Each row is a point on a landscape with many valleys, with its height.
From any point a ball takes the steepest step (drop divided by distance) to one of its 6 nearest points. It stops when none of these is lower. Distance is the straight distance between rows; heights are no part of it.
dagu h=7.46: [120 159 132 206 160  99 149 114]
von h=1.75: [115 132 175 148 121 165 167 124]
kof h=0.49: [135 104 108 115  70 100 150 126]
vola h=4.05: [111  78 142  64  84 193 137 136]
zat h=0.39: [147 101 151 115  69 158 174 129]
lub h=1.36: [150 133  80 101 145  85  74 133]
Virub h=2.13: [106 120 162 127 121 169 157 130]
Kalo h=1.59: [138 128 189 151 100 183 190 120]
dagel h=0.45: [130 149 120  77 191 143  52 138]
kepu h=0.71: [126 111 124 119  88 122 145 127]
Vib h=1.24: [144 133 148 180  90 118 182 106]
nada h=2.64: [148 151  89 151 164  73  81 120]
kegeg h=3.86: [116 158 125 155 185 121 107 133]
dop h=2.27: [105 146 149 156 152 143 145 127]
ripu h=1.32: [127 130 108 146 127  90 121 123]
Kar h=0.11: [133 114  91 115  97  86 118 132]
fifo h=1.40: [138 123  87  79 140  98  74 136]
guke h=2.45: [107 112 138  99 124 161 137 138]
tusu h=0.36: [149 115 138 154  74 120 177 112]
lesa h=2.31: [117 127 120  92 170 149  86 146]
sifi h=3.16: [116 149 132 154 160 121 129 131]
zanuk h=0.33: [138 139 200 169 114 186 193 115]
gukup h=0.59: [141 100 131 117  66 134 167 126]
Fufa h=1.67: [147 143  90  95 166  98  58 127]
buse h=1.47: [114  89 124  69 100 155 125 145]
ket h=2.72: [109 134 134 109 175 152  99 140]
gev h=0.77: [133  88  97  84  61 112 140 130]
beb h=5.86: [114 171 144 204 184 111 133 119]
Daneb h=4.86: [125 156 115 186 173  85 121 121]
Nubir h=2.29: [119 141 169 175 125 149 178 115]
bozak h=0.14: [167 106 157 141  59 149 187 113]
dip h=0.62: [ 96 161 153 167 189 145 127 129]
loke h=4.55: [126 147 141 203 118  99 168 101]
Mugof h=0.72: [138 121  88 109 130  87  94 132]
tugus h=0.53: [104 153 177 181 153 153 163 122]
Koti h=2.37: [122 142 120 111 169 125  85 135]
barip h=1.57: [133 158 122 103 199 138  65 129]
buko h=2.26: [143 145  99 130 169  90  80 123]
Bala h=0.81: [131  90 136  92  63 155 156 131]
pum h=0.99: [128  83 114  73  66 136 142 133]
Kozav h=1.39: [119 137 111 129 143 118 110 138]
sodel h=0.12: [153 113 176 129  75 179 190 116]
Bur h=0.58: [132 110 143 126  92 142 161 124]
tor h=1.29: [143 148 116  59 193 143  27 133]
Kikis h=0.79: [130 123 164 133 101 161 174 126]
nubu h=0.87: [125 125  98 117 131 101 104 136]
dak h=2.80: [108 164 145 178 177 125 134 121]
sib h=0.80: [153 116 190 135  92 192 192 122]
lek h=1.05: [119 117 104  94 131 132 105 141]
pul h=0.84: [132 131 132 154 103 112 153 123]
Gemor h=1.17: [126 130 117 166 121  90 139 122]
bilo h=1.22: [114 108 103  66 137 145  90 150]
zusot h=5.12: [114 153 148 199 146 108 160 112]
luko h=2.24: [161 136  71  92 140  78  55 124]
fovu h=1.78: [124 134 143 174 124 110 156 119]
Tal h=0.70: [121 112 114 138  99 104 152 126]
lezo h=4.12: [115 152 135 179 154 110 141 128]
lorid h=2.09: [128 143 114 156 158  98 120 128]
vegor h=3.41: [127 161 115 166 174  96 100 122]
lemot h=1.49: [144 155 110  86 179 122  52 126]
zodep h=1.31: [128 129  94 101 148 106  79 135]
nusu h=3.04: [115 155 121 135 187 130  95 132]
zegat h=3.18: [103 138 136 135 170 137 116 136]
povu h=2.25: [105 136 143 137 145 142 139 132]
ruru h=3.17: [111  94 142  88 103 179 138 136]
Defu h=0.83: [136 104  76  83 109  86  93 139]
dadur h=1.72: [167 134 180 173  81 163 202 111]
Pumak h=1.54: [110 122 113  93 143 139 101 144]
Rele h=1.56: [128 133 105  88 169 126  78 138]
fodig h=1.43: [112  98 121  88 113 145 130 141]
rel h=0.57: [186 120 158 180  55 128 200 106]
Vut h=0.55: [117  95  98  74  99 129 104 146]
miza h=1.38: [126 123 108  61 169 145  59 145]
pip h=2.47: [127 140 122 195 120  88 150 112]
zuno h=0.26: [127 119 154 142  98 142 169 122]
kot h=0.69: [125  98 105  98  81 119 135 140]
rad h=1.48: [113 133 129 144 127 128 139 128]
Tasuf h=0.43: [124 107  99 107 105 110 124 140]
vuda h=0.68: [140 133 100  71 159 121  57 134]
pegas h=0.44: [149 119 167 147  82 156 186 113]

For each start below, name the point where the ball stops.
fovu => zuno
Koti => vuda
dadur => sodel
povu => zuno
tusu => sodel
luko => Kar
nusu => dagel
Bala => sodel
beb => dip
pum => Kar
gukup => sodel
nubu => Kar
fodig => Kar

Call two points neighbours if one is among the 6 nearest of the other. Go from one point of each pair to the other, from neighbour to neighbour, staying as low as possible. Name the highest point that can't be avoided.
dip and vuda => von
vuda and zanuk => zodep
Kar and zuno => gukup
zuno and sodel => tusu
